Points on a hilly landscape, in no order, each with its height.
A climber steps from a point to the highest of its 5 nearest points, and stops where none of them is higher. Distance is the straight distance between rows; heights are no part of it.
j_905 h=1.07: -.04,.16,-.20,-.15,.52,-.42,.21,.13,-.35,-.02,.09,-.07,-.27,-.42,-.18,.14,-.06,-.03,.13,-.11
j_637 h=5.43: .27,.39,.31,-.01,-.59,-.16,.01,-.20,-.40,.38,-.06,-.03,-.28,.39,-.15,-.20,-.48,-.21,-.38,.32
j_595 h=6.27: -.55,.00,-.18,.20,.20,.05,-.18,-.13,-.23,.31,.04,.03,-.12,-.03,-.17,-.02,.67,.26,-.01,-.33
j_154 h=3.40: -.16,-.01,.07,.05,.10,.32,-.27,-.02,.50,-.27,-.04,.05,.10,.10,.35,.11,.17,.32,.41,-.24
j_391 h=4.32: .19,-.25,-.29,-.02,-.54,-.16,.42,-.17,-.39,.09,.20,-.15,-.65,.37,-.52,-.23,-.33,-.16,-.40,.22
j_925 h=4.47: .07,-.11,.10,.10,-.16,.29,-.36,.04,.43,-.40,.12,.17,.18,-.02,.51,.47,-.05,.15,.59,.03
j_267 h=5.17: -.41,-.39,.15,.31,-.22,.51,.07,-.16,.00,-.12,.06,.18,.48,.04,-.16,-.33,.35,-.01,-.20,-.34
j_301 h=2.88: -.16,-.02,-.29,-.01,-.08,-.28,.39,-.18,-.42,.08,.08,.03,-.58,-.04,-.27,-.07,.00,-.20,-.41,-.24
j_921 h=2.49: -.43,.10,-.36,.03,.22,-.49,.05,.24,-.49,.39,.00,.15,-.11,-.32,-.28,.11,.28,-.09,-.26,-.12
j_492 h=1.83: .19,-.10,-.07,-.24,.65,.11,-.36,.34,.35,-.22,.11,.07,.43,-.17,-.13,-.29,.18,.41,.26,.12
j_233 h=4.86: -.06,-.25,.20,.24,-.39,.33,.09,-.06,-.17,-.09,-.05,.13,.23,.03,.09,-.40,-.11,-.28,-.37,-.22
j_314 h=3.99: .08,-.14,.02,.11,-.21,.18,-.08,-.06,.22,-.24,-.06,-.03,-.55,.02,.42,.13,-.20,.08,.31,-.25
j_695 h=4.00: .03,-.18,.00,-.11,.15,.32,-.44,-.18,.69,-.21,.12,-.12,.43,.18,.12,.41,.27,.48,.57,.11
j_47 h=5.01: .69,.30,.36,-.16,-.23,-.31,-.23,-.08,-.16,-.18,-.06,-.09,.00,-.12,.26,.40,-.69,-.26,.30,.18
j_802 h=4.97: .27,-.21,.15,.31,-.67,.09,.21,-.24,-.39,.05,-.09,.10,-.20,.30,-.18,-.22,-.37,-.27,-.49,.12
j_441 h=3.11: -.46,-.28,-.31,.17,-.22,-.10,.16,-.14,-.51,.15,.09,.14,-.17,-.13,-.40,.00,.30,-.22,-.33,-.35
j_603 h=2.77: -.06,-.08,.05,-.02,.07,-.23,.52,-.02,-.38,.06,.01,-.05,.44,-.04,-.46,-.25,-.14,-.52,-.59,.07
j_148 h=4.54: -.15,.50,.10,-.11,-.49,-.22,.28,-.24,-.35,.26,.22,-.07,-.24,.72,-.72,-.01,-.34,-.45,-.29,.59
j_332 h=3.64: -.13,-.15,-.18,.13,-.18,.02,.27,-.08,-.12,-.07,.09,-.02,-.51,.03,.03,-.18,-.05,-.08,-.23,-.24
j_246 h=3.93: -.14,.29,-.12,-.33,-.17,-.63,.50,-.27,-.31,.26,.25,-.09,-.47,.25,-.59,.11,-.05,-.35,-.46,.12
j_872 h=5.08: .19,.61,.36,-.20,-.27,-.32,.06,-.17,-.21,.29,.08,-.21,-.16,.42,-.10,-.11,-.54,-.22,-.25,.35
j_243 h=4.26: .10,-.20,.03,-.05,.07,.30,-.43,-.06,.90,.01,.17,-.20,.60,.44,.22,.45,.33,.54,.40,.16
j_913 h=4.42: -.39,-.10,.00,.02,-.01,.28,-.26,-.37,.35,.44,.00,-.18,.19,.24,-.01,.02,.78,.47,.07,-.21
j_552 h=5.50: .36,-.05,.15,.00,-.23,.01,-.21,.00,-.07,-.35,.04,.06,-.29,-.21,.46,.38,-.48,-.16,.44,-.02
j_799 h=4.62: .13,-.55,-.08,.41,-.74,.44,.26,-.01,-.16,.04,-.10,.09,-.45,.27,.17,-.18,-.10,-.14,-.27,.08
j_612 h=2.42: .27,.04,.22,-.07,.14,-.06,-.27,.33,.24,-.23,-.17,-.02,.28,-.25,.49,-.01,-.37,.00,.19,-.10
j_495 h=0.55: .07,-.04,-.34,-.10,.51,-.06,-.07,-.16,-.20,-.45,.11,.06,.04,-.40,-.01,.12,.01,.13,.57,.08
j_320 h=1.73: -.14,-.01,-.06,.03,.01,-.01,.06,-.13,-.01,-.23,.08,-.07,-.44,.00,.11,-.02,.11,.13,.17,-.41
j_509 h=6.09: .37,.12,.39,.05,-.51,-.09,-.14,-.05,-.06,.22,-.18,.00,-.20,.08,.36,-.21,-.42,-.16,-.38,-.06
j_933 h=2.33: -.10,-.11,-.04,-.04,.39,.21,-.26,.03,.25,-.06,.07,.00,.26,.04,.07,-.13,.40,.43,.24,-.17
j_298 h=4.14: .36,.26,.09,-.22,.07,-.38,.17,-.15,-.12,-.14,.08,-.35,-.52,.07,.00,.05,-.65,-.13,.13,.03
j_236 h=5.07: .45,.36,.36,-.19,-.01,-.34,-.09,.07,-.09,.04,-.13,-.22,-.08,.04,.21,-.15,-.63,-.15,-.07,.06
j_810 h=5.45: -.51,-.01,-.30,.08,.24,-.31,.14,.30,-.54,.33,-.03,.23,.25,-.27,-.41,-.05,.31,-.27,-.37,-.13
j_204 h=6.00: -.18,-.20,-.08,.25,-.20,-.01,.42,-.23,-.42,-.08,.02,.03,-.05,-.06,-.38,-.15,-.05,-.36,-.42,-.22
j_756 h=5.46: .57,.39,.47,-.05,-.29,-.37,-.19,-.08,-.12,.11,-.10,-.12,-.32,.05,.21,.12,-.59,-.10,-.02,.14
j_785 h=5.41: -.02,.01,.13,.18,-.24,.00,.20,-.13,-.13,-.02,-.13,.01,-.09,.12,.24,-.37,-.28,-.18,-.41,-.20
j_209 h=6.08: -.42,-.13,-.03,.13,.09,.26,.00,-.14,-.05,.00,.06,.14,.19,-.03,-.08,-.37,.36,.10,-.26,-.29
j_871 h=2.78: -.41,.27,-.34,.04,.40,-.69,.07,.57,-.49,.51,-.01,.10,-.16,-.33,-.25,.16,.18,-.18,-.03,.07
j_635 h=5.44: .23,-.06,.41,.16,-.44,.10,-.29,.19,.16,.01,-.23,.16,-.18,-.08,.61,.22,-.05,-.06,-.06,-.19
j_435 h=1.10: .23,-.10,-.46,-.10,.62,.19,-.35,-.02,-.04,-.16,.11,.19,.36,-.33,-.29,.12,.30,.35,.56,.28
j_747 h=5.90: -.15,.07,-.27,.01,.70,-.11,-.31,.20,-.18,.18,.01,.05,.07,-.27,-.24,-.05,.37,.34,.22,-.12
j_671 h=2.45: .18,.40,-.06,-.36,.71,-.40,.41,.37,-.01,.07,-.19,-.27,.14,-.24,-.30,-.18,-.13,-.13,-.16,.37
j_162 h=1.51: .26,.14,.02,-.16,.39,-.13,.05,.08,-.14,-.40,-.09,-.14,-.02,-.28,.14,-.07,-.41,-.01,.20,.03
j_130 h=5.04: -.15,-.11,.28,.20,-.47,.46,-.16,.16,.47,.08,-.04,.26,.12,.21,.62,.07,.15,.12,-.08,-.24
j_302 h=0.69: .38,.13,-.06,-.29,.59,-.04,.11,.30,.06,-.35,-.16,.00,.17,-.39,.00,-.23,-.29,.00,.18,.19
j_728 h=4.03: -.10,.09,.09,-.01,-.03,-.11,.30,.02,-.19,-.05,-.12,-.07,.12,.01,.03,-.36,-.21,-.24,-.49,-.04
j_273 h=3.51: .17,-.26,-.03,-.19,.34,.27,-.55,.11,.66,-.16,.16,-.05,.51,.12,.12,.04,.22,.45,.35,.13
j_235 h=1.89: -.32,.17,-.19,-.28,.29,-.55,.49,.36,-.41,.51,-.14,-.09,.25,-.18,-.54,.05,.25,-.61,-.56,.46
j_421 h=0.97: .37,.07,-.16,-.16,.40,-.04,-.07,-.06,-.15,-.52,.04,.02,.26,-.34,.21,.04,-.38,-.11,.47,.28
j_714 h=3.44: -.12,.06,.04,.03,-.34,.35,-.27,-.20,.83,-.18,.14,-.02,.29,.36,.24,.75,.15,.35,.78,.14
j_776 h=3.82: -.13,-.08,.03,.08,.00,.22,-.08,-.05,.19,-.18,-.05,.00,-.16,.03,.32,-.16,.18,.16,-.05,-.36
j_649 h=1.32: .04,.18,-.17,-.16,.69,-.25,.08,.17,-.15,-.16,-.08,-.02,-.04,-.41,-.18,-.08,.05,.14,.14,.03
j_353 h=4.63: .17,-.02,-.01,.06,-.47,-.17,.32,-.29,-.40,.08,.08,-.02,-.34,.34,-.32,-.27,-.33,-.35,-.47,.13
j_994 h=0.20: .49,.17,-.30,-.23,.69,.08,.13,.22,-.07,-.23,-.06,.21,.34,-.48,-.34,-.14,-.14,.03,.43,.46
j_976 h=1.88: .10,.02,.02,-.13,.46,.07,-.19,.25,.25,-.25,-.07,.06,.19,-.14,.21,-.29,-.10,.23,.11,-.08
j_636 h=5.37: .26,-.31,-.10,-.19,.31,.18,-.37,-.34,.67,.29,.06,-.34,.60,.14,-.18,.51,.63,.45,.60,.28
j_420 h=4.52: .34,-.59,.20,.52,-.86,.39,.06,.02,-.20,.15,-.29,.19,-.07,.13,.16,-.08,-.04,-.23,-.26,.15
j_174 h=4.84: -.30,-.36,.02,.33,-.53,.59,.11,-.08,.21,-.05,-.08,.12,-.10,.21,.20,-.13,.23,-.02,-.14,-.19
j_170 h=2.92: -.06,-.07,.20,-.02,.11,.16,-.13,.12,.26,-.08,-.01,.15,.24,-.04,.42,-.28,-.08,.13,-.11,-.28
j_874 h=1.80: -.09,.38,-.19,-.30,.55,-.54,.42,.24,-.29,.18,-.09,-.13,-.04,-.22,-.28,-.01,.06,-.23,-.30,.12
j_969 h=3.14: -.15,.35,.04,-.23,-.05,-.34,.57,-.26,-.30,.17,.04,-.21,.29,.38,-.58,.03,-.18,-.56,-.59,.52
j_957 h=5.60: .12,-.03,-.08,-.06,-.24,-.20,.16,-.20,-.18,.01,.15,-.15,-.69,.17,-.05,-.13,-.29,-.08,-.22,-.11
j_184 h=3.76: -.06,.06,.07,.27,-.64,.45,-.20,.16,.62,-.06,-.03,.12,-.21,.19,.43,.80,.13,.27,.68,.05
j_22 h=3.19: .01,-.11,-.05,.08,.02,.12,-.19,-.13,.19,-.47,.03,.07,-.27,-.09,.25,.22,-.06,.10,.48,-.19
j_655 h=4.90: .06,.04,.34,.13,-.19,.26,-.46,.34,.54,-.20,-.02,.22,.14,-.02,.61,.45,.00,.07,.35,-.07
j_394 h=4.45: -.27,-.17,.04,.26,-.64,.55,.06,.04,.45,.05,-.02,.11,-.43,.31,.42,.14,.26,.29,.21,-.06
j_478 h=4.58: -.08,-.25,.06,-.13,.16,.08,-.28,-.43,.62,.47,-.11,-.51,.33,.18,-.09,.52,.74,.50,.47,.13
j_565 h=4.85: -.29,-.07,-.05,-.11,.35,.13,-.09,.12,-.02,.13,.08,.10,.43,-.19,-.09,-.48,.32,.20,-.25,-.11
j_383 h=2.17: -.15,.15,-.10,-.11,.17,-.28,.38,-.05,-.35,.06,-.05,-.05,.01,-.16,-.23,-.19,-.04,-.25,-.50,-.06
j_979 h=4.50: -.08,-.06,.23,.26,-.33,.36,-.29,.25,.60,-.18,.01,.15,.01,.12,.54,.44,.08,.25,.45,-.13
j_219 h=6.02: -.62,-.27,-.11,.30,-.18,.22,-.18,-.22,-.22,.37,.10,.08,.22,-.04,-.37,-.09,.73,.13,-.10,-.24
j_984 h=3.52: -.02,.18,-.13,-.27,.66,-.13,.10,.48,-.08,.22,-.07,.11,.31,-.37,-.32,-.45,.18,.04,-.25,.14

Call two points neighbours if one is among the 5 nearest of the other. Go from one point of each pair to the other, from neighbour to neighbour, staying as high as possible. Name the lowest point that can't be avoided.
j_636 and j_552 -> j_913
j_595 and j_204 -> j_233
j_810 and j_204 -> j_441

Two climbers start at each pair of points below. Name the first point that both come to, or write none.
j_154 and j_184 -> j_635
j_994 and j_976 -> j_595
j_394 and j_170 -> none
j_302 and j_671 -> j_595
